Each row is a point on a landscape with many valleys, with its height.
A ball rolls from a point to the lowest of its 2 nearest points, and stops where none of them is lower. Distance is the straight distance between rows; heights are no part of it.
k824 height 3.68: [ 93 179 176 203  83 169  69 131  99 127 157 165 128  86 161  83 135  71
 151 106 175 139 105 119 147 135 153  99 116 134 160 115 132 132  98 152
  98 162]
k661 height 6.84: [128  88  59  94 143  87 125  84 142 132 115 145 130 162 120 131 110 122
 148 132 124  88 153 152 137 138 173 160 123 188 144  93 124 103 127 134
 179  90]
k253 height 3.90: [ 43  62  97 195 176 116  87  86 118 123 121 132  83 126 123 144 101  52
 109 124 174 102 128 154 112 138 129 109  87 126  59 145 123  90 193 145
 131 103]
k856 height 5.18: [101 152 121 187 138 158 171 103 103  90 177 134 105 145 133 159 118  80
 175  75 175 133  76 119 134 106  41 126 124 115 117 209 160 105 101  75
 115 167]
k667 height 4.37: [124 127 102 127 113 114 156 101 155 179 131 109 122 109  99 159 119 101
 139 180 115 131 118 138  97 130 105 153 136 131  98  87 105 103 195  89
 100 145]
k976 height 4.80: [102 136 177 140 130 110 118 124 102 161 154 138 142 118 102 105 154 174
  94 174 114 135 183 130 137 114 197 139 193 113 159 105 144 153 151  94
 102 113]
k412 height 2.53: [160 152 148 107 161 169 125 173 162 102  81 102 111 118 123 115 139 126
 130  74 132 189  96 107 124 122  87  80 132 111 126 150 106 143  79 147
 114 132]
k880 height 5.99: [113 121  93 151 189 150 181 117 161 142 127 143  91 136  70 128 140 132
 100 122 175 138 109  83 117 121  93 134 171  99  87 145 152 163 129  89
 116 102]
k706 height 7.83: [110 109 105  92 114 119 131 147  49 141 168 144  88 184 181 175 132 161
  97 118  94  80 183 162 149 110 162 135 114  82 160 102 136 116 137 163
 134 148]
k42 height 7.08: [115  88  67 138 125 117 142  82 139 126 127 170 127 168 123 134  93 132
 139 122 146  79 153 121 153 164 161 163 116 169 124 121 155 130 123 126
 172 114]
k685 height 8.96: [120 105 122 116  75 110 153 119  97  89 161 130 148 127 199 177 106 144
 188 101 114  67 137 149 151 151 131 146 107 138 179 159 151 119 152 113
 127 168]
k631 height 2.18: [174 153 155 109 149 158 149 180 140  86  99 110 163 150 126 126 152 177
 125  70 114 162 116 107 130 108 125  92 153 113 174 164 140 172  61 106
 137 119]
k961 height 1.38: [167 172 165  85 169 152 166 193 124  96  95 108 170 156 125 143 182 196
 106 111  85 157 100  99 100 113 139 103 167 107 153 165 153 159 116  88
 117 129]
k280 height 4.64: [116 158 150 178  86 139  96 125  95 146 160 173 128 120 151 101 125 166
  67 132 139 105 181 122 131 168 170 130 156  94 135 128 154 190 132 157
 133 125]
k251 height 7.51: [120 113  94 139 121 115 161  99 154 142 130 141 110 133 106 133  99 149
 104 142 127 102 137 113 116 130 118 146 147 102  98 122 139 159 148 115
 147 126]
k359 height 5.61: [109 146 172 154  84 107 130 108  91 147 171 122 171  79 152 137 127 162
 125 173 132  93 140 111  93 154 142 155 159  97 143 121 135 162 210 104
 117 147]
k566 height 4.27: [146 139 118 121 135 142 159 190 129 113 153 152  79 187 148 119 147 164
 107  72 148 168  98 143 162 116 129 130 120  76 125 156 141 147  39 162
 121 139]
k388 height 3.79: [110  97 124 109 105  88 147  90 117 175 156 143 139 167  92 111 134 146
 134 178  94  90 183 123 146 122 186 174 161 151 155  83 132 126 169 105
 130 121]
k263 height 4.78: [124 127 132  91 119 116 100 114 131 145 125 124 179 151  91 103 136 158
  99 172  79 135 190 155 153 108 210 105 168 147 166  84 107 144 139 119
 129  98]
k320 height 7.31: [120 103  69 134 124 107 131 109 132 117 114 160 118 134 160 160  80 127
 140 122 118  57 146 140 130 161 118 148  84 139 117 136 134 129 142 150
 170 119]
k832 height 2.49: [141 173 163 119 101 133 128 197 143 137 118 102 132 120 166 127 138 113
 157 104 131 200  97 158 101  81 124  98 105 104 123 118 106 102  94 144
  71 194]
k930 height 4.63: [144 178 148 151  84 164 168 143  90 106 174 129 132 118 189 131 114 163
 148 103 157 118  83 108 121 123  56 107 117  77 129 183 148 153 104 136
 112 186]
k829 height 3.58: [ 64  73 105 144 173 113 127  93 126 127 101 116 115  90 105 138 127  70
 114 139 144 100 132 169 133 139 140 130 124 169 118 121 111  80 200  99
 124  76]
k286 height 2.04: [128 126 116 121 134 118 110 126 174 152  59 104  96 124 114 103 115  65
 117 153 137 164 101 157  92 132 109 115  88 131  63 108  60  51 137 180
 109 142]
k988 height 1.89: [141 126 106 146 113 145  98 109 160 144  89 127 116  95 152 133  67 119
 110 143 116 105 134 110  95 156  79  95  77 119  79 126  99 124 152 169
 157 125]
k89 height 2.55: [107  99  93  92 194  88 133 155 113 128  94 105  81 105 141 172 121  97
 115  94 150 128  91 174 133  93  94 133  67 129 100 114 100  63 122 158
 127  92]
k973 height 6.71: [176 158 136 121  58 130 175 104 158 126 139 100 169 153 146 123 126 117
 199 145 127 132 107 119 128 147  95 134 120 169 156 138 130 133 102 115
 138 139]
k544 height 3.17: [158 149 133 126 114 161 128  99 158 128 104 102 186 134 108 107 127 167
 118 143  95 123 145  79 120 157 133 115 139 160 143 134 130 192 106 136
 157 113]
k18 height 6.35: [126  93 111 114 125 130 129 112 143 126 122 141 147 161 117 109 126 155
 130  99 127 119 174 127 172 146 199 140 153 157 186 121 137 151 113 115
 157 105]
k546 height 7.32: [123  95  90 136 117 110 149  71 158 144 123 158 144 141 109 133  93 144
 113 179 123  78 163 108 123 151 147 146 139 140 113 109 134 137 159 127
 170 106]
k718 height 3.27: [148 114  96  71 134  94 101 116 140 114  84  91 166 116 152 154 100 150
 141 132  82 103 139 164 111 141 154 125  94 187 143 113 106 113 142 150
 166  98]
k784 height 4.51: [ 96 112  99 209 161 153 122  62 118 109 173 112  99 146  99 158 137  55
 148  95 167 130  76 108 150 143  42 113  87 146  71 178 172 122 132 102
 138  92]
k970 height 5.92: [121  56  60 110 161  82 105  90 145 138 106 173 117 134  79 128 100 115
 119 186 100  81 154 146 138  88 180 130 140 148  94  66 114  69 162 151
 167  84]
k569 height 4.35: [ 91 101 115 173 146 155  49 120 139 122 119 176  74 149  90  68 113  69
  74 120 166 145 130 111 128 136 164  74 131  81 108 136 130 110 102 181
  95 135]
k138 height 8.43: [112 120 158 166 115 109 172 122  80 127 201 157 113 131 140 133 156 144
 128 141 150 124 131 122 142 137 138 196 167  98 139 139 187 153 141  94
 108 138]
k6 height 4.71: [123 128 137 122 101 120 111 124 157 160  99 100 157  97 118 113 115  95
 133 176 106 143 132 149  98 129 142 135 120 147 121  83  82 117 185 113
 108 144]
k884 height 6.00: [161 138 139  90 143 133 109 149 188 122  63  74 146 126  86  88 129 107
 128 144 117 184  97 149 125 142 103 108 119 166 117 109  71 119 118 130
 123 114]
k29 height 5.71: [151 125 138 100 128 138 101 137 202 131  79 102 169 127  73  69 140 105
 133 161 123 156 125 137 124 148 149 111 143 175 148 112  83 124 127 125
 119 114]
k830 height 5.33: [146  94  91 118 136 134 169 103 113 103 145 159 145 172 133 133 136 191
 127  87 121  95 155  91 178 148 151 154 133 141 167 164 183 200 106 126
 165 102]
k901 height 6.02: [135 115 131 109 125 139 140 165 125  78 126 120 151 139 168 151 115 149
 168  64 126 134 113 155 152 112 127 120  95 159 176 167 116 107  72 130
 134 129]
k677 height 6.65: [185 152 106 106 134 143 169 106 161 115  96  94 152 105 111 153 151 123
 155 124 110 137 103 106 129 153  52 131 129 162  98 163 129 132 124 104
 174 100]
k76 height 4.84: [142 115  57 119 171 107 147 103 145  92 122 138 120 147 131 173 122 113
 135  78 166 101  78 131 160 123  35 142  75 151  80 173 160 124  76 145
 187  90]
k765 height 5.63: [100 129 144 163 167 122 165 128 118 170 160 121 113  88  90 148 142 133
  93 159 158 129 108 105  85  97 101 140 215  65  88 105 138 149 206  67
  88 138]
k69 height 7.47: [108  83  44 113 117  96 135 106 123 138 132 173  85 149 158 176  71 158
 124 142 112  50 158 145 131 138 140 164  83 102 102 113 140 116 156 169
 169 124]
k866 height 2.83: [125 103 116  78 180  80 152 157 100 127  91  85 115 117 136 178 137  93
 165  95 137 132 106 168 124  80  91 137  70 163 125 104 104  35 151 118
 124  93]
k23 height 8.19: [128 116 131 151 112  87 143 107  97 141 185 176  97 152 128 123 138 180
 101 164 124 104 164 106 132 162 136 183 160  92 134 139 182 158 144 138
 124 146]
k515 height 6.18: [ 94 109 129 176 194 161 133 130 130 121 128 128  90 123  81 122 139 100
  96  90 174 151 107  82 132 112  90 109 159  84 110 153 144 161 106  98
 107 112]
k712 height 3.75: [138 185 164 138  93 109  89 158 116 162 148 170 100 138 123  85 129 162
  58 171 111 146 175 148 110 143 180 125 166  75 102 107 140 158  92 188
 119 139]
k458 height 1.70: [118 117 102 111 152 112 101 142 189 155  96 127  74 157  89 100 134  49
 114 168 146 182  74 149  94 113 134 127 112 104  72  88  96  74 115 155
  91 147]
k740 height 2.82: [100  83  93 122 170 104 133 139 108  94 125 138  82 129 161 169 113  97
 132  71 148  99  77 168 154 112  90 148  70 116 103 148 138  83 116 142
 152 108]
k213 height 2.89: [116 165 151 144  94 112 137 147 148 165 145 122 104 111 150 116 126 100
 148 148 145 156 103 142  93 110 129 142 114  69  88  88 112 127 127 142
  82 197]
k192 height 6.30: [103 116 102 161 139 131 102  77 161 160  99 138 120 134 106  98 115  48
 128 177 150 141 125 115 104 167 108 116  91 159  78 118  97  84 147 148
 138 117]
k748 height 5.01: [167 155 138 109 119 122 135 155 106 122 156 151  88 193 136 100 159 182
  82 110 109 164 168 143 171 141 177 149 147 106 129 132 173 175  35 178
 136 122]
k922 height 3.19: [148 165 168 139  82 146 107 157 124 126 114  82 182  57 180 139 120 120
 150 138 104 127 120 133  69 133 122 106 117 133 117 134 105 139 178 130
  89 185]
k160 height 4.97: [140 154 122 133 126 155 184 144 133 116 149 129 107 122 159 160 125 141
 137 118 151 114  84  98 119 125  31 122 128  71  86 162 161 150 123 111
 127 174]
k334 height 8.74: [136 101 126  90  75  99 158 120  91 106 154 112 145 145 181 168 114 134
 212 117  91  92 133 161 156 106 150 169 107 176 187 132 131  89 148 107
 135 163]
k483 height 5.12: [116 124 130  82 130 142  86 148 109 122 111 105 172 136 119 143 121 163
  95 146  53 103 181 142 129 117 206  78 155 133 172 114 101 141 143 123
 134 116]
k693 height 3.35: [ 83  81 111 140 170 117 139 105 126 123 126 117 114 103 112 155 123 108
 127 115 137  94 129 130 141 135 130 135 139 149 131 124 139 115 174  83
 132 100]
k446 height 6.61: [130  78  80  73 151  90 118 103 133 114 121 136 142 154  99 126 132 142
 139 111 115 108 161 133 178 119 194 152 144 177 179 102 136 131 115 121
 177  84]
k960 height 3.97: [147 128 100 103 124 100 189 101 137 160 133  88 139 118 114 179 157  88
 179 174 109 142 101 162 124 108  88 157 119 160 102  98 118  65 209  67
 111 144]
k910 height 6.27: [135 117 133 104 148 128 116 152 118  86  96 112 168 111 152 158 134 144
 146  83  97 134 139 136 153 124 156 109 126 159 199 151 128 131 123 109
 143 115]
k158 height 1.35: [152 114 101 146 122 158  87 101 166 139  99 146 139 114 143 109  56 154
 113 154 116  82 169  86 111 166 100  86  94 132 101 142 115 154 115 175
 171 108]
k39 height 4.17: [154 124  54  91 165  83 124 103 145 119  85 112 131  99 138 169  94 136
  97 114 130  84 126 145 118 142  70 131  92 150  71 145 123 120 135 170
 204  70]
k82 height 2.07: [184 185 184  72 146 139 182 183 106 104 126 106 175 154 122 153 179 200
 130 154  83 158  88 109  87  98 137 125 169 104 140 151 152 129 124  93
  97 150]
k366 height 8.03: [131 125 163  82 113 125 116 157  53 154 164 131 108 178 145 158 160 161
  95 158  86 121 193 154 141  97 170 142 144  95 149 106 137 120 145 142
 116 152]
k134 height 5.02: [103 144 165 186 105 143 109 110 115 141 168 151 145  94 115  98 114 144
  93 144 160 108 163  82 118 148 139 132 166  91 142 133 156 188 140 112
 122 124]
k195 height 5.10: [162 144 137 119  88 155 112 152 144  99 142 155 122 170 171 101 121 122
 146  72 136 143 110 123 162 132 132 111  91 134 159 147 124 144  26 160
 141 144]
k819 height 3.91: [101 114 134 187 124 155 114 109 129 127 135 119 118  82 139 128 117  74
 128 124 153 120 119 104 120 138  84 111 117 126 106 153 114 137 153  99
 130 142]
k387 height 2.67: [175 117 100  43 122  88 120 115 122 134 101  88 160 127 128 178 127 153
 174 155  73  89 133 154 130 127 149 155 102 199 139  90 113 100 155 131
 174 113]
k191 height 4.79: [152 147 114 132 137 163 120 132 146  84 146 149  97 175 134 104 121 109
 151  79 157 147  78  98 175 126  94 111  90 123 146 165 133 147   7 150
 139 136]
k451 height 2.03: [160  97  96  42 137 102 139 133 127 135 116  99 133 147 100 176 141 157
 166 128  99  98 138 156 135  98 142 166 139 157 141  95 112  97 146 122
 159 112]
k682 height 3.20: [135 117 126  91 140  86 174 136 117 126 113  89 149 113 146 171 142  93
 199 126 121 141 105 171 130 102  95 150  95 197 139 127 123  42 137  87
 134 120]
k867 height 3.62: [189 230 218 104  89 129 160 168 128 126 142 121 176 133 148 110 169 169
 153 154 121 177  84 122  99 129 128 140 165 116 124 153 134 153  91 125
  87 164]
k226 height 2.28: [126 146 130 154 116 152  85 126 152 129  82  99 145  53 168 129  79 112
 108 150 103 125 139 123  73 150  92  69  75 129  79 129  72 131 167 175
 134 152]
k267 height 2.90: [130 126 152 138 157 173  95 168 142  82 100 125  88 108 152 108 134  84
 120  70 149 160 101 119 151 124  88  79  94 126 136 162  93 121  72 160
 112 141]
k165 height 5.78: [105  71  83  69 185 104 118 117 117 143 101 131 120 123  61 143 139 129
 118 164 103  98 163 158 145  54 158 137 151 151 111  64  90  71 149 141
 142  89]
k370 height 5.60: [125 110 112 123 102 119  88 147 148 134 117 146  94 181 159  99 124  78
 142 108 129 139 117 159 144 150 165 124  76 120 139 103  90  95  65 170
 128 160]
k30 height 5.13: [109  74 104 123 130 116  90  92 181 138  80 126 136 117  76  74 111  67
 122 186 128 137 139 140 135 131 169 125 148 180 115 102  85  84 159 125
 131  90]
k225 height 3.06: [ 81  83 100 142 173 118 148 125  88 114 125 139  91 103 146 186 118 102
 151  78 139  84 113 150 152 100 107 143  97 123 122 150 131  94 162 105
 135 117]
k239 height 5.17: [109 152 174 156  79 126 114 127  82 135 187 161 149  89 162 127 144 185
 112 175 115 117 154 128  87 170 160 158 175  94 118 126 158 168 187 140
 102 142]
k206 height 2.30: [109 100 107 111 159 105 102 156 148 139  80  99  91 114 117 138 113  94
 114 124 132 146  98 163 104 109 112 123  78 127  82 106  77  73 132 168
 119 118]
k127 height 6.36: [117  89 122 103 142 107  98 147 129  89  85 104 136 117 173 115 134  91
 140  88 136 129 102 162 143 135 147 124  78 177 152 131  83  74 106 151
 135 101]
k620 height 3.18: [145 153 164 129 118 117 149 159 148 144 135 119 129 142 107 102 151 134
 114 122 138 163 124 120 118 121 125 144 142 104 126 119 119 148  93 120
 102 144]
k498 height 3.40: [ 97 138 146 189 118 167  69 138  99 101 146 147 122 107 163  94 124  68
 120  69 174 141 119 118 163 139 138  82  95 139 159 150 130 126  94 145
 102 155]
k927 height 4.34: [126 131 144 116  87 102 121 101 128 164 139 137 171 137  98  88 141 170
 110 193  84 112 184 128 125 129 199 144 175 144 143  90 134 159 149 122
 126 116]
k176 height 4.01: [149 120  99  97 154 113 170 149 135 123 132 133  87 178 137 152 133 156
 132  85 138 149  98 136 144 109 113 135 124  95 123 131 142 132  62 136
 128 128]
k229 height 4.20: [116 192 175 160  95 141  77 176  75 137 166 162 110  99 154 101 132 169
  56 139 111 154 182 146 116 148 196 117 168  83 127 128 147 169 126 148
 118 128]
k367 height 4.40: [142 104  81  93 177 113 180 114 126 129 146 167  71 194 107 133 159 185
 109  95 145 122 134 129 172 122 165 179 146 117 126 127 176 151  80 134
 147  97]
k607 height 7.64: [113  92  69  85 109 112 130 125  77 131 148 150  81 159 169 184  97 188
 116 133  83  61 174 148 140 114 153 139  89  94 141  99 132 107 164 174
 175 141]
k514 height 4.21: [ 75  89 103 178 165 156  49 129 126 103 117 164  66 152 110 106 107  73
  84  84 169 125 117 117 131 132 127  95 106  92 100 157 131 123 100 167
 116 129]
k630 height 5.06: [136 151 186 109  80 113 142 143 111 122 151 122 175 158 135 111 158 157
 138 121 111 135 147 133 147 137 185 132 147 148 198 119 145 156 100 110
 119 139]
k299 height 4.05: [ 56  59  93 168 172 126  82 123 128  95 100 145  78 134 114 115 111  65
  93  97 164 135 108 152 126 125 145 115  91 112  89 142 110  94 151 165
 115 117]
k492 height 3.92: [124 136 172 142 106 141 115 149 137 123 110 110 180  88 148 123 130 102
 171 120 130 151 143 144 123 129 139 109 132 164 178 125 111 124 157  90
  93 151]
k776 height 2.45: [147 165 158 101 102 112 145 178 117 153 155 103 113 129 159 144 136 135
 158 141 109 171  96 157  95  77 116 135 127  76 120  93 121  99 136 129
  72 199]
k911 height 4.85: [ 96 129 121 196 159 161 135  72 115  79 182 107 102 162 104 144 138  59
 181  80 170 140  66 116 152 127  45 118 124 138 100 197 169 114  88  78
 123 109]
k681 height 8.53: [146 103 133  71  76 115 135 139 107 136 152 116 152 166 168 150 134 136
 185 126  91  97 153 161 149 120 182 146 114 157 194 101 126  93 125 116
 134 162]
k734 height 5.48: [127 148 120 138 118 141 175 114 108  88 155 119 127 126 149 162 105 111
 186  81 159 123  84 133 148 119  31 147 119 145 131 215 138  97  83 100
 132 155]
k660 height 6.22: [ 97 168 185 176  82 137  93 128 117 179 152 144 141  54 123 106 119 124
 122 166 156 138 142 139  90 126 178 148 162  98 134  95 106 152 202 113
  82 146]
k103 height 4.67: [117 147 160 180 119 155  95  90 149 145 146 127 169  87  87  66 141  88
 129 158 164 146 149  66 139 161 130 113 148 166 176 112 143 166 132  97
 135 114]
k841 height 2.58: [121 121 124 100 160 120 125 161 129 136  88  66 124  84 136 157 119 111
 124 139 106 155 113 164 105 106 106 109  91 142 103 113  88  84 175 130
 105 132]
k905 height 3.22: [120  90 104  94 143  99 167 108  94 156 152 140 115 177  95 153 181 169
 143 152 103  96 175 117 164 111 166 183 164 142 167  99 159 128 161 107
 133 115]
k797 height 4.22: [102  98 112 203 147 160 128  72 140 140 150 122  99 142  96 142 124  56
 145 116 158 116 108 105 128 140  67 121 117 122  77 140 147 118 149  99
 137 117]
k615 height 2.48: [155 181 194 142  84 124 138 130 140 147 160 157 132 145 128  90 158 134
 137 156 140 164 128 108 118 154 132 170 149 116 125 126 147 159  74 133
  97 145]
k602 height 3.67: [158 127 134 103 115 123 187 155 141 124 135 113 102 153 130 142 142 155
 145 107 135 151  91 118 130 111 107 149 129 109 126 129 130 132 106  98
 124 142]
k924 height 3.60: [129 126 107 110 151  96 203 106 115 130 126 106 133 120 121 191 162  90
 190 128 126 126 105 166 124 109  75 157 132 170 115 127 129  43 187  65
 135 126]
k954 height 4.26: [148 189 173 146  84 154 139 158 107 107 161 116 167  79 199 151 129 142
 165 106 144 120  96 118 101 108  67 105 124  97 151 179 138 136 136 130
  95 192]
k561 height 5.81: [106 117 102 135  91 119  90 127 146 150 106 155  97 139 159 110 102  99
 127 135 121 123 138 161 125 151 174 115  76 121 124  95  81 103 126 177
 123 172]
k992 height 5.54: [108 115 125 103 159 119 106 144 130 158 121 109 124 130  83 132 144 119
 121 163 109 142 143 161 143  81 153 111 152 110 138  72  95  90 149 119
 108 141]
k465 height 5.97: [ 93 132 169 163  75 114 117 105 110 177 163 125 162  82 133 132 125 118
 145 186 144 117 154 139 101 132 167 142 155 124 145  99 126 144 215  85
  92 154]
k871 height 3.78: [153 109  91  96 135  90 115 114 129 114  74  87 165  98 157 158  95 134
 123 126 111  85 135 150 111 160  86 125  68 180 103 124 107 115 148 151
 186  79]
k941 height 3.61: [116 137 161 190 123 170 116 118 112 126 137  99 161  39 149 127 117  99
 139 119 142 126 128  90 122 132  67  89 117 146 149 164 123 144 167  92
 106 128]
k453 height 4.44: [121 126 173 146  91 131 120 122 125 135 145 133 186 124 129  98 137 106
 144 130 141 132 139 133 144 144 176 148 155 153 190 105 113 153 131  96
 102 143]
k185 height 5.36: [140 110 111 114 112 111 104 104 193 149  74 132 162 140  68  62 116 113
 140 197 107 136 144 133 128 138 174 123 149 161 115  75  97  97 142 134
 133 110]
k482 height 2.57: [136 104  98  64 147 112 147 124 105 130 128 113 140 146 104 164 150 184
 154 135  91  84 159 119 127  96 158 145 164 148 145 105 132 133 158 116
 157 102]
k452 height 5.91: [148 117 135 124 101 126 147  99 121 117 136 154 150 174 133  97 133 183
 121 110 117 114 166 107 165 178 189 141 133 165 183 148 151 194  89 134
 157 110]
k983 height 2.08: [176 141 142 122 162 167 150 165 177 108  89  89 135 143  92 110 155 144
 138  81 131 184  95  94 126 112 102 108 153 127 132 156 129 152  76 109
 129 113]
k793 height 5.22: [157 162 142 155 136 170 174 135 136 119 141 114 108 122 145 137 142 163
 118 118 157 134  89  62 117 139  24 110 145  69  97 174 172 181 110  98
 131 133]
k25 height 5.75: [142 122 115 112 133 125 165 135 124  94 126 107 115 145 158 146 119 108
 184  70 146 133  82 144 142 105  75 144 100 155 130 172 130  93  72 118
 149 140]
k136 height 4.60: [153 192 166 159 137 198  90 145 132 126 145 146 130  99 123  86 143 174
  76  94 146 147 124  63 115 136  97  81 138  85 133 149 152 219  80 154
 123 116]
k727 height 4.83: [163 118  95  96 184 111 191 124 105  98 146 147 109 178 122 132 156 224
 114  96 127 115 154  97 174 118 140 167 170 130 149 161 186 187 111 128
 163  91]
k903 height 3.15: [103 102 147 156 132 160  81 161 118  90 121 122 100 103 156  87 130  57
 130  76 165 164 107 139 159 126 129  89  87 141 135 160  97  75  96 151
  92 145]
k398 height 2.87: [139 126 156 123 137 137 141 160 113 114  88  64 155  67 164 179 116 119
 140 119 114 158 104 150  93 112  86  95  86 136 105 153 110  87 180  90
  99 141]
k237 height 4.68: [149 117 100  94 153 110 152 144 101 129 135 165  65 201 102 117 146 185
  88 106 120 147 156 143 162 116 187 163 141  99 121 121 160 151  66 167
 141 106]
k678 height 8.66: [136 158 193 161 109 107 178 129  74 128 212 166 117 133 131 108 157 152
 147 160 152 145 115 102 126 153 112 215 191  86 125 140 195 152 136  87
  93 149]
k603 height 3.77: [ 55  69 124 180 170 126 128  80 112 126 106 106 108  97 115 140 115  48
  99 130 166 117 117 143 114 141 114 106 102 146  79 138 114  83 206 113
 113  94]
k966 height 5.65: [108  90 122  81 186 131 116 151 108 165 102 117 123 136  47 138 161 133
 136 156 113 138 156 148 140  50 149 132 177 119 130  69  79  75 164  99
 107 124]
k994 height 6.17: [120  84  90  83 153  95  81 130 140  99  73 131 123 124 159 129 101 105
  97 104 125 110 119 167 143 162 139 117  59 159 120 124  80  91 108 187
 163  85]
k928 height 6.01: [105  92  91 110 128 107  79 134 140 117  82 141 116 129 148 125  76 123
 101 120 103 116 144 166 140 140 159 108  94 138 128 114  88 103 133 173
 156 117]
k369 height 5.58: [142 150 160  83 118 136 129 143 106 132 137 118 187 148 140 138 155 184
 111 135  74 107 166 122 130 139 199 117 161 147 185 134 143 166 147 111
 130 118]
k786 height 6.23: [180 158 130  99 104 145 173 119 158 105 121 108 163 138 141 154 130 140
 178 113 123 135  87 103 119 135  57 124 123 154 128 178 122 149  95 118
 153 137]
k228 height 4.53: [159 118  44 120 197 119 135 108 152 104  95 147 103 122 127 155 111 146
 101  84 152  87 102 106 127 131  54 145  91 130  74 166 141 153 105 161
 206  85]
k459 height 6.14: [ 94  90  76 147 161 111 119  92 167 149  99 154  96 130 109 120  88  85
 112 155 142 108 132 142 118 135 122 120 118 134  72 127 111  88 146 149
 144 101]
k310 height 5.39: [133 129 115 116  94 142  96 151 135 100 129 164  99 198 158  85 132  90
 143  82 138 155 105 157 175 142 174 115  72 138 160 130 112 109  30 175
 135 148]
k361 height 7.71: [149 139  99 103 121  96 182 116 133 153 133 113 103 152 102 146 133 185
 121 173 109 109 140 116  99 129 105 152 154  90  88 106 139 133 158 132
 136 129]
k651 height 3.76: [142 171 166 144  48 137 144 139 120 128 142 101 188  69 183 152 119 107
 177 123 129 134 110 129  91 114  95 110 106 152 138 150 123 116 142 111
  93 192]
k933 height 4.52: [135 154 133 155 141 167 122 158 138 101 154 160  73 185 133 105 143 103
 123  78 164 167  85 112 158 106 109 115  99  67 120 147 136 142  17 165
 111 147]
k538 height 4.29: [126 193 161 180 117 179  55 137 121 129 149 159 117 112 140  83 123 127
  76 103 158 150 124  82 136 142 117  56 107 103 152 127 153 186  71 165
 125 119]
k296 height 5.05: [102 163 182 208 100 160  83  78 108 154 174 163 142  90 113  75 127 109
 117 148 179 115 131  68 131 155 133 127 138 122 148 107 151 181 126 116
 128 118]
k90 height 4.91: [150 177 162 160 131 179 132 157 127 118 150 139 124 107 142 115 136 172
  89 107 165 138 109  76  99 136  68 111 147  64 125 163 160 187  90 126
 120 144]
k318 height 3.09: [179 194 188 104  99 129 152 156 139 122 134 105 200 141 120 124 159 169
 144 164 101 152 102 105  95 137 140 147 170 125 147 141 153 161 129 106
 107 140]
k670 height 3.55: [112 137 177 168 117 143 146 159 102 102 102  99 184  72 151 152 128 121
 169 100 128 161 128 146 113  99 107  96 137 154 182 164 128  94 155  75
  89 164]
k762 height 7.94: [142 129 136 110 102  91 185 117 123 151 172 142  98 178 109 133 146 166
 130 177 111 118 131 120 128 135 130 188 153 111 120 102 161 135 142 127
 115 143]
k985 height 4.62: [132 189 195 143  69 144  88 160  75 136 193 171 110  97 152 118 154 175
  90 162 107 154 166 154 110 165 188 161 181 102 131 124 158 164 141 139
  99 138]
k20 height 6.49: [107  84 127 106 149 123  94 136 139  84  85 115 162 106 128 106 141 102
 142  97 117 136 144 144 165 147 158 117 121 174 186 136 109 110 124 129
 146  89]
k837 height 3.23: [137 139 173 165 147 155 153 151 111 103 100  81 184  56 144 155 120 112
 150 103 118 153 128 122 106 121  74 102 123 140 142 168 129 123 177  75
 107 135]
k125 height 6.03: [ 95  88  51 141 172  82 135  74 144 151 113 170  96 124 102 141  79  97
 119 180 124  80 154 126 127 121 147 131 136 145  59  98 133  69 170 143
 165  79]
k921 height 3.21: [140 167 163 152  83 115 108 144 119 150 147 176  99 157 128  74 150 138
 102 139 138 157 152 130 128 157 178 172 149 101 121 110 157 163  86 159
 113 150]
k726 height 5.80: [108 133 111 161 182 146 176 142 153 162 136 123  98  96  71 144 141 123
  96 131 161 147  99  93  97 106  68 117 185  62  70 127 143 151 176  73
 112 128]
k716 height 5.40: [102 104 128  99 143 133 100 162 111 146 122 129 114 132 111 138 123 151
  93 137  98 119 170 148 134  87 172  91 155  99 153  91  93 121 145 135
 126 135]
k506 height 4.10: [150 164 164 154 105 156 112  81 171 138 136 107 193 104 105  71 138 126
 145 163 127 126 138  50 122 164 119  95 152 172 166 129 136 186 123 113
 151 110]
k525 height 4.94: [104 102 130 144 130 131  83 105 153 137 100 106 127  88  85  92 104  76
 115 174 116 149 141 143 117 139 151 111 138 152 119  99  86  93 183 125
  99 132]
k789 height 2.70: [123 153 151 142  88 146  75 136 143 130  99  99 174  57 165 133  99 114
 113 129 103 128 142 140  87 139 142  84  88 145 114 121  90 144 175 149
 106 164]
k616 height 2.94: [180 210 195  99  98 121 151 194 149 140 143 121 140 143 141 117 153 141
 146 128 126 203  85 151 105  95 123 117 144  96 138 135 116 131  69 151
  71 171]
k586 height 7.03: [176 131  87 104 160 154 146 107 189 118  94 111 140 132  95 126 124 133
 124 112 134 151 110  87 136 139  56 118 118 151 118 156 133 163  87 133
 178  88]
k508 height 8.25: [139 123 155  72  90 109 126 137  77 153 166 118 133 193 142 152 162 162
 136 146  72  98 189 173 149 116 191 156 128 136 180 103 128 123 125 133
 129 150]
k711 height 5.11: [117 128 155 133 151 122 122 128 102 149 146 126 139 100  78 106 153 203
  60 183  97 130 174 111 114  87 157 115 211  86 100  99 138 143 172  96
 107 119]
k522 height 1.30: [129 121 110 116 146 124 149 124 180 165 115 136  92 173  67 107 124  86
 126 169 140 170 105 125  99 124 128 143 143 103  71  92 114 105 110 139
 124 126]
k684 height 2.27: [152 120 100 116 110 157 108 101 161 110 104 141 158 145 130 112  98 170
 127 123 106  98 151  90 125 162 141 112 120 150 139 133 130 186 105 162
 178  97]
k443 height 3.99: [118 196 177 202  84 171  58 130 111 135 177 182 122 110 139  62 109  99
 125 116 167 137 101  67 141 162 142  93 109 137 166 116 154 167  75 168
 111 132]
k427 height 5.38: [ 96 141 147 164 159 121 156 110 113 154 143 145 124  93  85 108 149 184
  63 187 146 126 140  94 105 117 125 160 219  80  98 114 155 170 193  76
 114 105]

For each start below, name the point where the ball stops.
k42: k367
k829: k522
k685: k367
k90: k983
k970: k451
k160: k158
k310: k615
k960: k522
k334: k367

Call two points neighbours if one is among the 2 nearest of the other. Go from one point of each pair to the other, from neighbour to neighbour, staying as low as possible. Name the highest point that can't be avoided.
k451, k522: k76
k158, k615: k296
k983, k776: k867
k961, k983: k631
